Each row is a point on a landscape with many valleys, with its height.
From any point a ball takes the steepest step (drop divided by distance) to one of its 6 nearest points. It stops when none of these is lower. Distance is the straight distance between rows; heights are no part of it.
<632> h=496: [164 150 121 144 147  99 145 129 108 188 120  98 144 111 104 121  37]
<607> h=129: [170 114 112 166 124 100 189 145  66 109  74 126 123 140 131 128  99]
<49> h=484: [121 149 117 156  81 166 145 187 137  40 102 133 113  84 134 100 220]
<498> h=335: [ 96 186 170 167 108 139 109 173 136  42 104 143 139 101 131 124 198]
<142> h=77: [ 81 172 172 160 117 135  99 151 150  55 124 139 136 108 134 138 218]
<249> h=161: [123 175 165 149 148 116 139 140 108  98 114 143 142 134 135 146 142]
<594> h=518: [132  70  88  79 128 149 114 106 142 156 157 122  98 143 140 116 122]
<105> h=503: [ 86 152 166 140 127 141 108 126 149  82 134 144 140 120 136 146 211]
<265> h=822: [ 88 110 139 101 114 162 104 100 179 105 161 137 140 138 131 131 221]
<64> h=159: [116 123 137 114 128 101  64 132 161 178 119 127 129 138 104 103  26]
<304> h=616: [ 76  68 119  77 110 181 128  89 179 117 158 133 123 133 134 112 234]
<10> h=450: [126 140 136 111 138 138 110 111 147 136 167 136 134 149 134 138 125]
<323> h=416: [174 118 112 176 138  84 191 136  64 134  74 111 147 134 117 123  64]
<25> h=453: [168 118 100 140 147 106 163 117  88 163 122 100 127 126 120 138  87]
<101> h=448: [165 168 152 167 160  82 176 142  89 148  98 114 169 129  98 112  51]
<184> h=256: [141 158 143 157 137 112 159 144  90  93  95 139 135 142 139 139 127]
<663> h=847: [ 90 124 148  94 103 169  85 100 195 105 167 145 156 150 127 123 210]
<650> h=272: [154 121 118 150 137 109 172 134  75 114  97 125 119 136 136 140 122]
<512> h=779: [ 99 130 151 120 126 148 111 108 158 104 156 143 139 131 137 149 198]
<664> h=572: [102  86 125  77 109 175 107  98 175 125 166 141 127 145 138 120 194]
<451> h=454: [152 129 110 158  92 142 170 175  94  65  82 151 113 116 147 115 164]
<399> h=688: [131 110 114 101 132 141 109 112 147 150 165 127 118 147 134 128 115]
<48> h=668: [110 126 141  95 116 152  90 103 173 126 172 145 140 159 133 125 155]
<561> h=546: [175 151 126 163 157  86 172 129  88 174 101  99 161 115 101 119  44]
<621> h=356: [126 140 137 136 144 126 146 122 107 115 130 133 124 135 138 151 150]
<75> h=487: [151 140 113 130 138 111 123 129 125 187 136 106 136 121 109 123  46]
<642> h=321: [131 159 147 155 119 123 146 159 100  75  93 151 130 125 145 131 153]
<418> h=661: [ 98 109 132 104 124 157 115 100 159 115 163 140 132 136 139 138 204]
<479> h=531: [139 118 114 118 141 132 140 112 114 144 147 117 124 133 133 143 130]
<421> h=414: [149 168 146 142 148  98 136 139 126 183 133 112 152 120  98 117  41]
<291> h=506: [112 143 135 152  95 150 136 167 120  60 100 141 108  96 144 122 210]
<566> h=317: [140  85  82 106 126 118  95 116 142 186 120 109 106 114 118 113  43]
<244> h=391: [144  86  88  99 128 124  97 112 141 175 144 113 103 133 123 117  62]
<20> h=433: [162 151 143 169 143  87 183 147  79 118  82 130 154 146 119 120  76]
<120> h=473: [155 153 133 149 156 105 158 129 100 146 121 113 140 141 120 140  86]
<608> h=323: [146 177 156 148 160 101 151 134 111 146 128 121 155 140 114 130  82]
<593> h=530: [ 80  93 133 110 115 151 134 111 149  94 139 134 112 114 139 139 238]
<578> h=403: [134 141 125 120 130 113 100 128 144 175 145 122 129 137 114 121  48]
<342> h=461: [ 95 116 115 135  88 158 149 163 130  63 101 130  87  87 138 116 236]
<480> h=527: [110 160 161 131 142 138 113 119 147 116 162 145 146 141 138 147 159]
<537> h=629: [109 128 142 128 133 135 136 121 122 105 135 138 123 121 145 153 188]
<381> h=517: [116 152 146 149 114 133 140 155 107  71  99 142 121 114 146 134 186]
<598> h=630: [119 123 132 106 132 149 113 107 148 131 167 140 130 143 138 138 155]
<574> h=90: [113  86 112  92 131 154 138  98 136 130 161 133 113 133 141 140 176]
<438> h=382: [ 82 126 146 143 106 142 123 146 139  66 113 130 108  97 139 134 233]
<259> h=611: [116 121 136  93 119 138  69 117 168 144 157 141 129 163 125 116  95]
<460> h=529: [147 106  98 111 141 128 129 114 126 166 154 113 117 133 125 133  95]
<96> h=334: [142 121 126 140 133 122 164 138  85 101 102 132 109 131 145 145 156]
<668> h=541: [149  93  96 112 143 133 154 110 100 151 142 110 107 126 132 143 125]
<588> h=591: [136 107 108  99 128 130  93 116 147 164 154 123 112 144 126 121  76]
<117> h=550: [169 124  90 141 141 107 139 126 104 198 118  98 140 104 109 123  38]
<298> h=509: [149 128 111 118 138 121 118 121 132 175 146 112 126 131 119 129  67]
<456> h=141: [137 155 137 129 144 120 120 124 138 159 157 124 139 145 124 134  81]
<544> h=516: [125 118 119 136 100 142 158 156 101  73  92 141  99 101 149 130 201]
<182> h=274: [139  87  84 116 123 104  88 122 133 206  93 115 115  90 113 111  12]
<454> h=233: [119 121 135 120 130  92  73 129 152 197 101 130 134 110  99 104   4]
<547> h=415: [117 116 138  97 119 122  59 125 166 158 135 133 124 161 116 106  61]

For each start below, name the point where the ball stops.
<48>: <456>
<460>: <64>
<101>: <456>
<663>: <574>
<480>: <249>
<381>: <249>
<451>: <249>
<291>: <142>
<537>: <249>
<512>: <142>

For each start below, name every point that the ball comes to, in order.
<479>: <621> > <249>
<399>: <10> > <456>
<117>: <421> > <456>
<561>: <101> > <608> > <456>
<342>: <438> > <142>
<259>: <547> > <64>
<593>: <438> > <142>
